Points on a hilly landscape, in no order, each with its height.
A ball rolls from a point to whichever of its 5 nearest points has the largest drop for the distance, and stops where none of them is lower. Distance is the straight distance between rows; heights are no part of it.
k345: [128  96 146 142 107 105 126 119 116  93 166 101 137 161 161  86  83 129
 133 154 136 160 170 129 144  97 117 144 125 110 131 154 109 135  98  82
 101 162 112]  (h 4.76)
k693: [122 151 134  97  93 138  86 169 113 146 162 119 103 120  68 142 144 117
 127 160  93 159 111  94 151 129 122 132 147 122  64  89  84  93 134 107
  75 142 123]  (h 3.70)
k115: [136 104 124 115 160 167 156 141 146 155 135 120 140 115 188  98  93 168
 114 107 142  91 111 158 126 124 157  93 122 168 163 147 174 194 154 142
 205 115 114]  (h 5.97)
k504: [129 180  75 166 145  88 101  91 127 106 130 123 134 107  84 153 184  97
 116  86 122 126 110  29 110  71 120 165 108 120 159  63 122 101  80 100
  84 123 143]  (h 3.72)
k113: [122  91 134 137 143 195 172 124 131 131 135  65 176 143 203  47 101 179
 121  94 121  93 126 157 153 108 166 112 151 141 173 124 127 207 138 146
 226 124  94]  (h 5.20)
k579: [ 99  59 183 138 133  76 135 162 148 146 127 124 171 122 138 105  63 139
 113 170 138 128 217 219 144 168 168  76  96 169 142 181 109 135 144 143
 138  68 124]  (h 7.31)
k611: [138 154  67 157 146 118 145  95 138  95 112 162 107  94 144 144 177 112
 146 102 152  98  85  99 121 107 103 143 110  90 177 112 155 128  99 124
 132 181 140]  (h 3.99)
k569: [112  85 142 128  87 168 132 132 111 158 108 128 172 158 166  89 142 167
 121 120  93 115 114 138 131 154 147 147 183 129 129 126 102 165 146 167
 153 135 121]  (h 4.39)
k551: [ 93  68 134 160 115 171 164 115 100 129 111  88 211 160 203  57 118 149
 126  92  86 118 149 144 152 157 153 140 179 164 167 113  74 157 137 150
 161 126 124]  (h 5.07)
k44: [127 141 110 136 119 136 143 126 136 103 131 141 127 131 157 141 155 129
 119  95 135 119 100  98 119 112 122 139 138 103 157 115 130 142 113 124
 125 167 124]  (h 3.77)
k659: [116 159 126 137 132  82 127 107 149  98  80 186 116 132 145 159 144 121
 171 152 170 138 139 124  95 160 103 141 118  88 130 151 148  96 129 141
 110 120 161]  (h 5.40)
k539: [130 171  90 142 124 129 102 130 115 142  93 137 120  94  61 163 189 111
 120  87  89 109  78  70 103 116 121 143 144 120 141  59 114  90 120 124
 101 112 151]  (h 2.57)
k671: [143 157 110  95 115 110 111 143 118 130 184 108 114 116  61 150 149 109
 118 127  98 177 112  63 151  78 144 127 151 138  88  55  75  90  94  86
  78 147 124]  (h 3.53)
k760: [141 123 129 139 155 194 163 115 133  99 122 100 153 133 189 114 111 143
 135  99 136  94 100 134 126 101 129 114 136 110 182 113 159 184 125 135
 195 171  96]  (h 5.47)
k568: [128 145  92  80  68 145 102 169 108 148 135 138  96 138  65 147 148  89
 120 100  49 126  95  48 142 138 164 126 174 149 156  48  60 117 107 127
 118  66 145]  (h 2.79)
k617: [112 110 115 124 179  96 164 135 148 101 154 151  96 151 185 127  37 124
 163 139 166 125 169 169 126 148 125  89  79 160 186 167 136 179 134 105
 169  86 112]  (h 5.15)
k820: [147 158  73 156 141 145 139 114 123 109 106 122 125  94 124 156 181 125
 124  89 119  78  63  86  95 104 105 139 147  91 176  79 151 130 115 155
 142 186 124]  (h 3.37)
k22: [118 124 123 128 154 139 156 107 136 123 116 154 110 117 180 132 100 154
 149 142 176  98 119 160 113 140 109 119 112 123 174 167 175 184 140 130
 190 114 114]  (h 4.14)
k386: [135 122 165 129 133 107 121 124 139  82 169  98 135 143 139 121  69  98
 121 178 123 155 164 146 158 110 128 143 116 114  92 167 114 115 118  79
  99 167 101]  (h 4.89)
k598: [178 112 148 110 163 173 144 102 144 160 113 135 101 101 144 142 107 150
 127 110 159  88  84 191 111 132 119  96 107 132 116 166 211 170 153 145
 209 138 118]  (h 6.79)
k562: [108 142 115 154 144 103 146 116 141  81 141 137 122 149 176 148 101 125
 164 128 162 134 153 131 124 114 101 136 115 102 139 157 134 149 122 120
 138 143 128]  (h 4.73)
k577: [116 103 136 119 104 171 127 150  95 150 126 114 145 147 147 108 130 135
 117 108  86 126 100 100 150 129 161 141 201 121  99 112 105 161 159 132
 130 142 115]  (h 4.34)
k450: [145 105 192 119 122 119 143 134 143 130 154 106 135 158 130 107  63 132
 107 168 139 150 181 204 144 154 141 117 103 144  93 183 118 121 147 105
 121 119 111]  (h 6.19)
k509: [108 135 125 142 107  95  92 135 137  92 103 153 118 138 134 148 152 105
 156 147 129 159 154  84 107 138 121 139 129 113 111 120 116 109 121 136
  73 136 136]  (h 2.61)
k736: [144 160 139 170 121  73  87 146 113  49 160  93 103 137  99 150 127  85
 147 171 102 167 150  81 145 103 118 136 116 130 117 101  83  76  75  91
  12 149 134]  (h 4.62)
k13: [122 168 105 148 116  90  98 112 122  77 131 138 122 133 105 146 153  87
 137 128 113 162 146  56 128  97 128 145 128 115 137  89  92  95  94 116
  62 142 141]  (h 3.98)
k791: [159  83 168 105 164 178 157 128 129 158 147 108 137 132 160 108  90 160
 118 106 133  98 137 178 138 115 152 107 111 148 126 168 190 175 160 132
 208 109 104]  (h 5.67)
k440: [137 162  91  95 143 159 110 109 106 124 163 103 143 113  55 134 181 120
  63  90  88 141  84  54 151  56 143 136 153 135 176   8 102 106  80  98
 105 123 128]  (h 3.23)
k657: [126 151 121 132 112 103  95 136 120 100 146 126 123 134 124 136 149 110
 127 132 116 141 121  72 131 113 128 156 138 111  95 112 107 109 115 116
  72 172 138]  (h 3.47)
k42: [105 161 116 154 104  83 131 120 102  75  97 141 119 136 157 153 145 114
 143 115 131 158 122  64 113 126 112 141 126 111 158 125 123 126  92 120
  80 134 141]  (h 3.69)
k120: [169 158 147 114 115 114 110 144 145 118 165  94 117 116  66 155 132 105
 136 198 121 181 169 144 145 143  86 147 114 141  59 135 113  48 126 108
  59 185 126]  (h 5.76)
k951: [115 124 166 131  91 109 121 152 127 127 142 141 123 137 128 119 103 121
 135 158 119 143 144 143 137 127 124 140 142 113  71 143  99 113 136 115
  82 132 131]  (h 3.93)
k291: [125 130 122 116  93 132 106 153  97 125 168 105 121 133 100 127 156 109
 123 120  91 142 112  51 155 107 149 153 162 121 108  77  81 123 116  96
  89 155 118]  (h 3.33)
k965: [128 143 166 101 112 129 101 123 122 151 123 151 112 133 111 148 135 110
 136 166 138 147 124 136 113 138 113 138 137 110  75 151 135  96 145 152
  90 133 140]  (h 4.01)
k366: [102  96 119 146 105 156 134 132 112 104 114 109 170 150 188 107 157 121
 132  91 100 118 115  75 127 127 142 171 193 119 154  85  98 170 122 145
 132 146 126]  (h 4.21)
k195: [139 133 111 108 183 129 152 101 153 165 127 146  84 123 140 161  76 125
 140 143 186 110 111 187 123 136 106 113  82 151 143 201 176 157 130 114
 186 123 120]  (h 2.62)
k991: [118 157  92 142 133  96 104 127 122  95  92 151 119 113 101 162 178  97
 131  98  95 121  84  43 104 121 123 147 148  98 154  78 124 111 113 138
  98 125 137]  (h 3.01)
k34: [137 141 100 138 152 104 151  92 150 129 119 159 102 119 145 157  85 129
 154 138 183 122 124 160 119 145  92 137  82 134 125 186 145 128 146 121
 137 140 123]  (h 4.85)
k779: [ 76 114 139 144  93  98 107 143 113  88 109 161 139 158 161 124 121 118
 143 131 121 150 156 100 116 167 118 149 148 117 137 138  95 122 129 128
  88 126 140]  (h 3.60)
k956: [ 76 104 159 146 123  89 157 130 147  80 114 148 133 151 178 123  76 144
 144 160 141 156 191 171 121 177 129 121 127 122 150 175 122 152 134 149
 127  96 132]  (h 5.70)
k303: [137 170 106  96 111 113  88 154 100 161 116 134 127 109  60 166 180 111
 119 128 103 136 100  88 115 116 141 143 163 133  96  77 146  86 131 120
  93 139 145]  (h 2.55)
k284: [136 112 132 134 129 189 172 132 122 122 111  88 165 136 188  97 120 149
 123  98 134 101 106 119 130 122 141 137 168 115 152 128 146 177 133 151
 185 167 106]  (h 5.10)
k847: [ 85 113 116 142 149  99 154 104 154  68 101 184 101 149 201 125 114 136
 166 145 166 137 155 141 107 182  89 105 123 135 181 156 141 154  96 136
 156 113 144]  (h 4.79)
k666: [143 107 135 128 167 104 150 128 147 135 148 144 107 143 161 140  69 124
 147 139 171 125 162 188 131 134 120 101  72 145 147 201 162 155 141 103
 182 107 111]  (h 5.05)
k757: [160 154 117 108 106 127  98 153 136 163 154 114 102 100  45 151 163 126
 125 150 120 183 139 116 149 137 103 145 109 142  55 136 105  58 135 114
  51 143 143]  (h 4.81)
k792: [122 142 139 160 100  88  90 142 119  61 122 106 109 148 123 137 114  89
 145 150 106 172 156  84 120 117 116 150 153 121 125 110  75 101  98 120
  57 145 136]  (h 3.76)
k484: [118  60 188 125 102 191 132 151 107 195 113 106 186 142 159  56  92 176
 117 135 102  95 135 176 128 137 167  98 132 166 100 139 131 150 162 189
 197  73 125]  (h 5.84)
k14: [131 181  85 132 130 137 111 113 121 109 101 126 144  97  46 154 196 109
  88  79  86 105  98  30 110  96 135 137 140 141 202  22 111 114  90 132
 113  92 131]  (h 3.35)
k564: [105  55 185 143 134 106 141 148 110 159 156 121 178 117 135  65  53 141
 111 136 126 124 199 204 155 124 179  64  74 177 144 161 122 150 151 133
 177  66 110]  (h 6.72)
k681: [136 173  80  97 138 122 100 116 127 167 112 121 108  77   4 168 222 110
 106 109  59  96  55  96 107 105 133 126 136 128 148  53 132  69 120 153
 128  89 146]  (h 1.35)
k298: [119  83 161 121 132 143 151 141 139 133 171 107 147 148 157  88  63 152
 114 148 127 124 161 172 149 106 133 134 115 127 113 157 126 170 124  96
 156 129  91]  (h 4.27)
k390: [180 160 100 114 151 155 110 116 127 154 110 120 130  73  84 157 203 134
 105  99 127 116  67 122 130 120 124 144 128 104  98  90 176 106 128 148
 143 175 138]  (h 3.48)
k254: [184 177  65 141 148 105 126  85 140 143 115 127 109  83  65 159 187 127
 153 127 170 126 127 147 152 135  84 162  73 100  87 160 151  36 136 130
 106 168 141]  (h 6.11)
k595: [129 142  95  96 106 157 102 156  89 128 153 108 120 158  83 126 156 102
 103  89  65 138 102  24 161  95 161 118 182 157 158  21  58 109  88  84
  99  94 128]  (h 3.00)
k305: [151 186  99 149 148  91  89 119 129  94 171  97  92 120  56 137 151  87
 137 140 117 160 160  71 151  98 122 145  91 130 109  88 101  56  74 101
  38 141 132]  (h 5.58)
k117: [119  98 158 114 119 181 141 141 107 124 165  84 162 147 157  93 111 163
 105 100 105 126 129 117 156 108 143 127 164 114  93 113 122 162 149 105
 155 168  97]  (h 4.51)
k682: [130 112 134 114 124 171 147 123 110 107 159  94 146 146 143 108 126 140
 112  97 114 125  93 103 162 100 142 150 151 109 115 120 116 167 125 105
 139 183 115]  (h 4.52)
k414: [125 180  87 150 123  93  94 120 124 123 122 133 116 102  77 156 190 115
 115 124 119 137 114  79 119 105 110 136 106 117 122  79 104  88 116 127
  83 118 126]  (h 3.12)
k608: [129 122  90 138  69 123  69 167 104 128 129 122  99 176  97 154 132  78
 138 111  74 155 133  42 155 120 156 122 174 144 138  83  38 114  99  99
  68  75 139]  (h 3.20)
k395: [136 166 112  92  99 115  80 160 116 159 127 156 100 129  52 171 153 102
 134 145  99 145 125  77 125 136 120 128 141 134  91  82 107  69 132 136
  47 108 144]  (h 3.38)
k337: [ 95  88 182 129 107 116 124 144 136 114 121 135 155 165 134 102  80 137
 121 175 132 154 196 191 123 175 137 111 117 131 107 161 118 129 164 145
 111 110 123]  (h 6.15)
k48: [161 151 145 121 120 118 145 105 144 140 133 140 114 129 123 150 105 121
 144 160 157 138 140 159 141 152 107 128 102 126  91 176 147 108 145 114
 129 136 119]  (h 5.65)
k844: [119 106  85 134 173 192 175 111 142 124 129 133 113 139 195 122  68 141
 136 101 147  81  92 148 114 123 123 104 133 133 215 139 162 213 130 137
 221 134 113]  (h 6.63)
k902: [124 117 115 125 186 111 154 116 143 104 123 173  87 143 163 158  59 143
 171 124 190 113 132 176 107 151 112  86  95 156 172 197 163 171 132 105
 174  77 136]  (h 1.87)
k857: [115  70 168 118 143 146 148 138 123 132 147  93 163 145 164  57  81 171
 101 111 126 130 160 159 145 108 179  96 123 144 136 146 120 184 138 126
 197 106  97]  (h 5.08)
k98: [116 106  98 124 197 105 139 119 162 145 137 165  79 134 150 166  43 112
 167 134 180 119 127 166 128 138 107  82  71 179 191 165 158 167 118  86
 190  99 106]  (h 5.54)
k405: [ 97 113 147 128 107 110 141 139 133 114 118 138 145 144 163 129 109 137
 134 133 132 140 146 140 115 135 138 131 124 107 115 150 128 143 138 132
 149 136 122]  (h 4.33)
k125: [149 137 151  97 113 174 137 145 129 156 136 105 154 112 129 110 158 155
  97 133 116 135 102 132 153  98 131 123 164 116  78 121 147 131 148 118
 149 181 127]  (h 4.72)
k277: [113  82 163 123 114 162 138 138 127 157 115 133 164 152 162  88 114 168
 121 125 124 113 145 174 112 159 153 113 148 154 108 162 123 172 148 165
 165  88 128]  (h 5.83)
k193: [150  51 187 108 146 132 131 155 128 182 181 105 132 144 124  72  55 148
 105 131 142 121 182 195 155 102 173  57  67 187 145 175 124 146 148 105
 179  81 100]  (h 6.85)
k603: [141 161 113 131 136  99 137 109 135 136  93 148 122 115 114 147 176 125
 140 135 157 106  92 120 113 138 101 141 120  98  88 150 159 106 120 131
 116 151 145]  (h 4.42)
k997: [168 140 110 129 134 132 139  99 138 136 119 138 127  82 105 163 165 129
 130 106 153 104  87 148 131 104 116 134 106 114  97 120 176 118 137 130
 160 186 129]  (h 4.02)
k333: [115 167  99 115 103 104  99 147  96 105 118 128 115 134  86 162 173  89
 108  87  71 128 101  18 128 112 133 138 149 142 173  37  77  99  98 106
 102  87 153]  (h 2.88)
k972: [149 184  80 131 137  87  93 114 135 155 134 112 114  88  31 159 187 125
 119 122 134 121 115 107 128 127  89 158  96 140  87 105 135  37 120 116
  81 136 149]  (h 4.40)
k783: [130  98 142 124 154 138 162 129 126 144 106 160 128 137 156 127 116 156
 128 135 186  98 139 206 100 162 134  94 108 127 144 176 193 156 137 145
 185  89 132]  (h 3.68)
k898: [123  86 152 140 164  96 154 130 149 108 174 123 126 144 165 102  34 131
 127 137 148 134 185 179 170 110 144 100  93 148 173 173 121 179 116  85
 166 104  98]  (h 2.35)
k548: [130 162 114 141  86  81  70 146 132 114 129 116  97 154  84 149 130  80
 141 165  99 157 142  84 128 133 131 133 122 121  91 102  91  80  98 124
  38 128 142]  (h 4.55)
k422: [167  95 188 109 129 204 143 131 139 170 126 108 142 114 137 105 120 170
 100 130 128 108 107 159 123 110 142 108 139 140  96 135 181 160 166 161
 174 153 130]  (h 5.29)
k896: [136 141 134 105 126 128 154 108 135 102 149 128 124 135 152 122 109 130
 115 117 156 143 136 124 132 125 108 157 105 116  98 145 135 144 126 101
 136 158  96]  (h 4.82)
k107: [171 140 123 124 162 195 163 126 158 143 103 116 119 101 172 123 115 143
 135 121 134  70  71 169  96 113 111 105 125 130 167 145 211 177 152 153
 201 134 125]  (h 6.16)
k566: [148 119 165 109 148 182 135 129 134 165 148 112 142 119 160 106 100 168
  96 121 126 116 113 158 128 113 124 116 133 129  94 146 172 154 150 130
 177 152 105]  (h 5.04)
k185: [151 119 116 117 145 201 162 119 137 119 142  92 130 122 169 127 111 142
 117 107 134  88  88 155 117 108 131 111 143 108 157 134 185 186 157 153
 200 157 114]  (h 5.59)
k963: [115 101 150 116 126 193 166 139 132 134  75 126 151 109 195 104 150 159
 119 129 129  94  82 161  72 144 135 127 155 113 158 154 178 170 169 173
 173 118 148]  (h 5.66)
k762: [133  78 172 111 165 115 162 118 147 174 113 158 108 124 132 135  66 125
 133 143 188 127 163 212 101 165 128  80  77 146 141 198 175 140 137 127
 147  65 119]  (h 6.01)
k11: [ 97 139 137 134  97 101 101 143 112 117 107 149 130 143 133 135 131 102
 131 140 119 157 142  94 126 141 127 148 162 108 100 135 100 133 144 140
  84 138 140]  (h 3.36)
k544: [141 141 149 111 116 114 121 139 120 118 167  92 125 129 101 140 107 107
 137 165 130 162 159 138 154 123 115 154 101 109  68 149 123  98 135 107
 102 151 123]  (h 4.63)
k482: [ 83  74 148 157 128  96 152 127 116  90 155 116 177 159 169  71  64 137
 122 149 127 136 194 178 146 142 171 115 115 150 153 163  85 164 118 136
 163  96 113]  (h 5.43)
k872: [145 163  85  89 126 140  88 128 115 159 143 127 116  82  32 152 204 126
  93 101  80 126  97  87 130 104 133 137 135 133 114  63 111  83 109 123
 110 133 146]  (h 2.06)
k737: [133 189  90 171 147  78 115  72 124  81 111 160 108 119 128 157 157 117
 150 114 165 126 112  90 113 105  85 149 101 106 143 118 148 108  91 126
 101 161 136]  (h 4.90)
k795: [147 123 123 112 115 172 134 138 125 139  79 134 130 105 114 148 210 122
 120 138 133  89  46 136  86 142 141 141 164  96 132 111 173 132 150 163
 151 146 151]  (h 3.73)
k165: [126 134 185 129 106 101 136 139 136 116 118 143 127 138 101 143  94 115
 140 188 148 159 180 183 117 146 117 129 117 117  61 176 131 108 149 140
  75 135 125]  (h 4.99)
k996: [151 181  74 122 176 132 115 105 139 147 129 103 131  63  24 166 216 130
  81  98  84 110  80  99 139  89 130 137 139 136 158  36 137  86 100 135
 114 135 142]  (h 2.20)
k588: [153 141 133 103 131 145 103 141 132 165 153 116 120  97  84 138 160 125
 103 145 126 156 102 118 169 112 109 140 117 126  47 107 137  96 133 103
 102 171 118]  (h 5.68)
k60: [139 127 113  68  71 152  96 187 104 198 163 128  77 122  62 142 147 111
 104 140  65 149 113  69 165 142 139 108 165 131  87  89  70 101 115 118
  88  96 143]  (h 3.30)
k851: [161 179  73 147 166  89 134  80 152 106 124 138  91  94 118 155 129 109
 164 134 173 123 123 137 139 121  73 155  60 108 108 161 146  81 119 129
 121 154 147]  (h 6.14)
k78: [115 121 114 156  86 123 100 139 120  84  86 136 145 173 152 128 158  93
 140 106 108 158 129  68 143 146 130 160 183 128 152  95  78 142 115 125
  85 122 135]  (h 4.13)
k501: [119 114 109  89  80 197 111 163  93 142 139 101 120 147  94 110 136 124
 102  99  72 127 113  71 149 131 160 121 199 128 123  70  58 129 126 134
 120 144 129]  (h 3.18)
k25: [120 108 139 113 141 160 159 123 143 125 135 128 127 126 179 137 114 156
 134 122 173 118 105 142 119 115 136 129 122 127 140 164 184 188 136 120
 188 130 118]  (h 5.14)
k514: [137 130 154 107 137 150 140 123 129 137 149 120 141 131 156 129 103 145
 113 134 141 132 115 153 139  97 123 123 124 117  95 157 148 145 156 113
 136 162 109]  (h 4.87)
k822: [123 178 106 140 129  69 105 127 122 110  74 172  97 110  95 163 182 102
 154 151 142 161 120  93  80 148  98 138 124 103 125 134 127  52 122 149
  50 117 158]  (h 4.91)
k947: [113 182 102 177 128  58  93 106 138  57 100 159  93 126 131 156 154 122
 153 142 136 149 160  74 114 117 104 147 105 108 135 116 114  89 101 120
  68 139 143]  (h 5.00)
k708: [134 180  72 128 156 101 100  94 117 111 174  97 129 107  49 135 172 113
  97  89 103 146 120  50 161  62 122 148 130 133 133  45  91  89  73  87
  74 120 136]  (h 3.41)
k124: [ 79  89 150 149  91 106 123 134 108 100 129 106 154 174 194  83  85 129
 119 149 105 140 175 131 151 141 129 146 160 130 124 140  63 136 126 123
 119 135 130]  (h 4.28)
k688: [112 146 113 133 114 142 124 116 118 101  79 144 136 115 147 150 189 117
 118 104 118  97  61  85  92 140 123 136 147 100 153  81 149 121 140 139
 134 135 149]  (h 3.42)
k317: [103  79 169 135 113 172 142 137 117 183 127 104 199 134 166  46  90 172
 107 127  98 101 159 182 151 142 172  96 125 164 132 132 126 161 158 177
 194  99 116]  (h 5.62)
k742: [110 107 142 133  90 150 113 168 111 156 118 136 130 170 146 106 148 125
 125 114 108 130 108 119 118 154 133 137 194 128 104 123  93 143 152 148
 122 140 134]  (h 4.24)
k628: [ 89 106 110 150 144 172 191 110 135  88  88 136 141 127 211 112 144 161
 157 100 127 105 108 142  96 164 122 131 160 119 203 142 150 181 115 147
 199 122 145]  (h 4.83)
k341: [131  85 145 137 169 116 161 155 135 154 156 134 127 134 155  97  64 140
 117 124 155 137 185 198 153 131 165  85  74 173 151 180 140 171 135 124
 190  86 105]  (h 4.95)
k894: [ 98 102 178 141  79 110 117 137 150  92 120 135 118 171 144 111  67 105
 144 199 108 148 180 159 136 159 125 130 152 119 109 144  66 108 145 149
  76 117 137]  (h 5.21)
k348: [103 100 148 126 127 104 149 128 142  53 155 114 128 158 173  98  55 116
 132 150 151 150 196 169 139 120 129 129 120 134 138 160 113 159 109 110
 126 132 122]  (h 4.36)
k724: [157 183  77 156 136  92 104  90 120 117 150 130 113 102  88 164 176 110
 148 101 134 125 119  67 145  88  95 160  88 129 134 107 146  78  92 110
  82 167 129]  (h 4.54)
k206: [ 79  80 164 136 125 104 138 143 142 132 138 138 148 157 164  92  86 157
 122 134 134 137 186 184 134 169 150 106 120 143 137 168 108 159 143 149
 157  76 123]  (h 6.17)
k845: [ 85 128 108 152 116 131 152 102 135  82  70 178 136 129 176 151 159 119
 134  95 137 109  85 106  92 165 137 150 156  99 178 125 128 145 124 138
 145 137 154]  (h 3.82)
k27: [114 114 162 115 113 129 130 140 127 114 158 112 147 153 127 125 113 112
 135 137 120 158 131 122 153 106 128 157 145 115  87 126 113 112 132  98
  99 170 113]  (h 4.32)
k866: [173 101 141 117 187 115 145 133 148 182 128 166  96 109 141 151  63 122
 156 139 192 109 151 218 127 147 136  92  77 193 156 203 178 142 155 107
 168  76 104]  (h 7.50)
k805: [198 103 152 106 163 202 162 140 141 181 121  93 129 103 170 109 100 187
 128 107 139  75  87 199 115 111 150  84 115 140 152 160 215 187 151 162
 208 105  94]  (h 6.44)
k905: [136 195  98 159 145  66  96 104 145  93 127 121 111 103  76 163 152 105
 140 143 129 165 147  71 119 114 107 151  99 104 123 109 107  56  99 135
  54 129 134]  (h 4.45)
k138: [ 65  69 142 149 101 148 144 136 108 152 132 108 189 153 189  70  86 167
 116 118 117 130 169 178 136 166 169 111 144 149 147 137  87 171 131 156
 164 119 135]  (h 5.44)
k248: [107  87 163 127  70 156 107 167 119 165 143 106 138 152 136  91 113 132
 131 151  83 126 133 138 150 153 150 115 186 130  78 148  91 149 155 136
 112 146 127]  (h 4.41)
k967: [143 107 174 120 130 189 168 136 121 151 118  94 159 130 179  66 123 176
 133 122 130  91 125 162 123 124 166 112 129 156 146 139 165 190 154 174
 197 129 108]  (h 5.51)
k758: [160 188  53 178 166  76 100  77 141 123 116 111  85  84  56 152 185 131
 163  97 151 114 168 109 156 116  78 169  65 131 124 120 112  13 109 130
  55 118 140]  (h 7.03)
k581: [132  65 201 128 146 145 137 160 118 202 143 110 174 129 140  63  91 180
  96 130 141  93 172 196 134 115 162  71  95 157 113 178 156 155 158 128
 181  76 112]  (h 7.13)
k580: [145 181  99 145 140  77 114  83 138 108 107 134 108 105 105 167 187 116
 144 104 149 112 115  91 116 114  84 145 103  95 130 115 140  63 113 129
  97 134 152]  (h 4.08)
k787: [ 81  89 103 140 168 126 174 115 158 114 109 151 109 139 195 111 101 152
 154 110 162 108 146 160 100 156 134  76 105 158 203 158 151 191 131 118
 210  81 136]  (h 4.59)
k537: [129 139 115  77 115 160 104 157  95 170 177 103 116 118  53 139 168 130
 111 134  63 141  85  55 169 107 153 126 175 151 106  37  73  94 104  91
 105 141 130]  (h 3.19)
k935: [169 114 152  98 127 147 132 112 138 171 154 127 116 114 117 144  97 135
 117 161 157 138 131 185 140 135 103 127  85 138  68 182 167 125 152 118
 141 139 117]  (h 6.43)
k848: [161 167 130 132 114  85 104 133 158 129 138 130 104 123  88 169 133 101
 153 178 141 181 158 140 122 131 117 159  92 116  70 146 125  73 141 117
  53 151 135]  (h 5.71)
k825: [106  75 128 147 129 184 164 130 113 141  93 103 176 151 206  85 128 165
 120  95 118  98 125 151 121 146 150 137 193 129 169 141 129 177 132 174
 186 113 129]  (h 4.70)
k506: [131 172 118 147 122  94 137 115 140  88 126 150 103 121 135 154 129 118
 161 123 150 146 147 111 122 103  94 150  95  94 109 150 135  94 101 126
  91 172 126]  (h 4.74)
k161: [113  83 195 125 109 137 127 130 137 183 112 146 144 159 139  93  87 150
 109 163 137 145 157 176 125 168 150 111 126 142  96 179 123 133 160 145
 113  93 130]  (h 5.90)
k192: [ 90 104 132 149 150 108 159 121 134 130 116 171 134 142 184 112 107 145
 132 120 165 106 147 179  93 178 127 112 123 146 159 178 161 166 129 144
 185  89 143]  (h 2.01)
k443: [154 180 109 106 102  98  78 129 132 160  86 149 113 105  51 155 191  97
 143 126 142 150  95  99  96 136 115 138 126 109  92 121 143  80 137 139
  70 123 162]  (h 3.40)
k874: [127 143 146 144  78 108  89 180 126 102 122 141  90 139  91 140 105  83
 150 201  89 150 148 117 127 141 125 123 155 103  92 135  56  96 125 141
  38 129 143]  (h 5.48)
k525: [118  73 161 120 158 107 148 134 138 157 108 176 138 126 148 101 100 135
 134 149 178 143 180 235  91 208 133  61  90 168 150 193 169 142 146 149
 155  27 131]  (h 7.56)
k958: [150 136 100 118 146 131 136 100 153 141 122 145 117 107 135 152 123 139
 136 133 172 119  94 156  98 139 118 133 106 108 131 160 175 134 143 123
 148 159 118]  (h 4.68)
k621: [150 155 110 133 129  92 108 100 140 120 126 138 126 110  91 162 152 114
 147 139 146 142 134 117 143 114  95 164  98 103  85 148 138  76 128 131
  88 158 142]  (h 5.09)
k830: [151 177  66 172 157  71 101  75 135  94 128 129 109 104 102 156 161 124
 176 110 157 118 140  90 133  95  75 155  93 121 139 124 126  68  91 110
  73 153 144]  (h 5.31)
k883: [134 149 114 137 137 108 122 109 130 119 138 130 126 127 126 158 166 120
 121 108 140 123 116 103 119 114 110 160 126  95 120 114 114 117 119 123
 108 178 120]  (h 3.86)
k771: [133 178  75 125 158 121 126  96 122 137 146 100 130  92  18 155 192 127
  86  87  91 117  85  66 128  76 122 147 129 139 155  22 127  89  90 111
 101 112 140]  (h 2.76)
k372: [121 113 114  98  69 142  88 177 102 156 148 137  92 150 104 116 144 101
 123 127  57 132 122  58 146 138 162 111 198 136 115  83  49 112 110 118
  98  95 146]  (h 3.03)
k942: [151 159 142 113 116 104 119  96 141 150 101 159 109 127 100 161 142 116
 150 163 172 153 131 154 105 143  98 143  89 107  81 174 158  79 160 137
  80 139 129]  (h 4.96)
k199: [148 156 115 124 120 131 133 138 113 145 108 143 124  98 100 146 216 119
 113 104 123 120  77  88 123 118 123 143 152  93 125  88 135 125 134 131
 116 157 155]  (h 3.21)
k939: [ 95  71 134 154 164  90 161 125 140  87 134 161 142 149 193  94  83 140
 155 131 151 133 198 186 141 166 142  84 101 162 202 151 112 173 108 151
 178  71 134]  (h 6.62)
k712: [141 137 121 116 134 131 105 147 134 161  95 150 115  94  80 164 200 122
 122 114 102 130  60 103  97 123 115 143 142 111 115 100 148  99 139 155
 110 146 146]  (h 3.02)
k984: [124 153 103 119 108 138 112 134 110 112 105 124 149 126 118 150 176 108
 107  95  76 128  86  63 111 118 143 163 174 130 155  55  97 140 123 119
 106 137 137]  (h 3.17)
k826: [ 90 122 134 144 114 144 135 139 111 120 105 137 137 151 175 118 168 120
 118 113 116 126 104  93 116 148 136 154 180 109 141 109 126 158 123 135
 145 145 119]  (h 4.04)
k834: [100  79 192 133  80 136 121 158 119 154 125 117 138 179 119  81  79 138
 119 193 119 136 179 188 141 171 148 121 137 130  94 165  86 136 153 145
 103 106 118]  (h 6.02)
k474: [132 164  81  94  99 138 112 158 119 151 131 141 116  94  57 163 178  98
  97  98  71 123  83  57 129 123 145 126 163 128 147  46 107 102 124 124
 112  86 138]  (h 2.49)
k966: [110 103 120 131 143 184 159 134 132 111  91 126 138 121 203 100 148 143
 134 112 122  92  86 165  80 155 143 111 146 129 173 138 169 172 151 161
 206 122 146]  (h 5.33)
k424: [146 151  86 121 149 124 140  85 132 114 122 146 106 112 130 167 150 121
 143 116 164 101  86 139 114 113  92 147 113  97 122 135 169 128 117 132
 170 171 121]  (h 4.53)
k565: [143  98 188 114 128 169 124 149 123 153 152  89 135 131 113 102 118 152
 111 161 113 143 145 160 144 120 149 121 130 128  55 148 140 128 153 115
 136 135  99]  (h 4.98)
k632: [102 102 183 140 146 124 143 137 119 166 128 130 154 143 149  77  81 156
 116 134 159 122 167 203 126 147 150 101 120 154 143 172 148 168 164 139
 166  88 116]  (h 6.20)
k71: [125 126 183 119 137 110 128 127 139  96 156 126 146 158 163 129  48 136
 131 168 153 134 171 176 134 136 120 119 119 129 115 159 119 141 135 105
 127 127 119]  (h 5.32)
k696: [108  84 192 119 113 155 121 143 113 166 146 117 158 144 138  80  81 152
  91 162 120 126 168 188 137 141 141 107 152 145  98 156 117 146 157 136
 150 116 116]  (h 5.41)
k960: [169 163 110 115 153 118 147  88 145 153 104 156 101 110 141 151 100 111
 153 148 192 123 120 179 119 142  85 132  60 146 120 196 178 104 142 131
 157 109 125]  (h 4.92)
k465: [153 169  82 139 144 135 133 109 116 133 133 111 135  93  72 151 180 119
 110  76 109  98  69  89 125  92 118 149 130 108 156  48 149 107  95 131
 113 152 138]  (h 2.81)
k473: [ 86  99 133 144 127 123 154 116 120 104 129 143 165 153 186 106 126 139
 146 109 143 128 132 137 123 150 130 146 148 122 169 136 132 184 131 136
 159 131 137]  (h 3.71)

Where does a ball stop that starts at each point below?
k834 -> k509
k963 -> k192
k537 -> k681
k120 -> k509
k113 -> k192
k107 -> k192
k848 -> k509

Call two points neighbours if one is among the 5 nearest of the other. Go from one point of each pair to the other, from neighbour to neighbour, staying as low as possible. Name the highest point that can't be avoided.
k192 / k509 -> k845
k509 / k902 -> k22
k681 / k509 -> k657
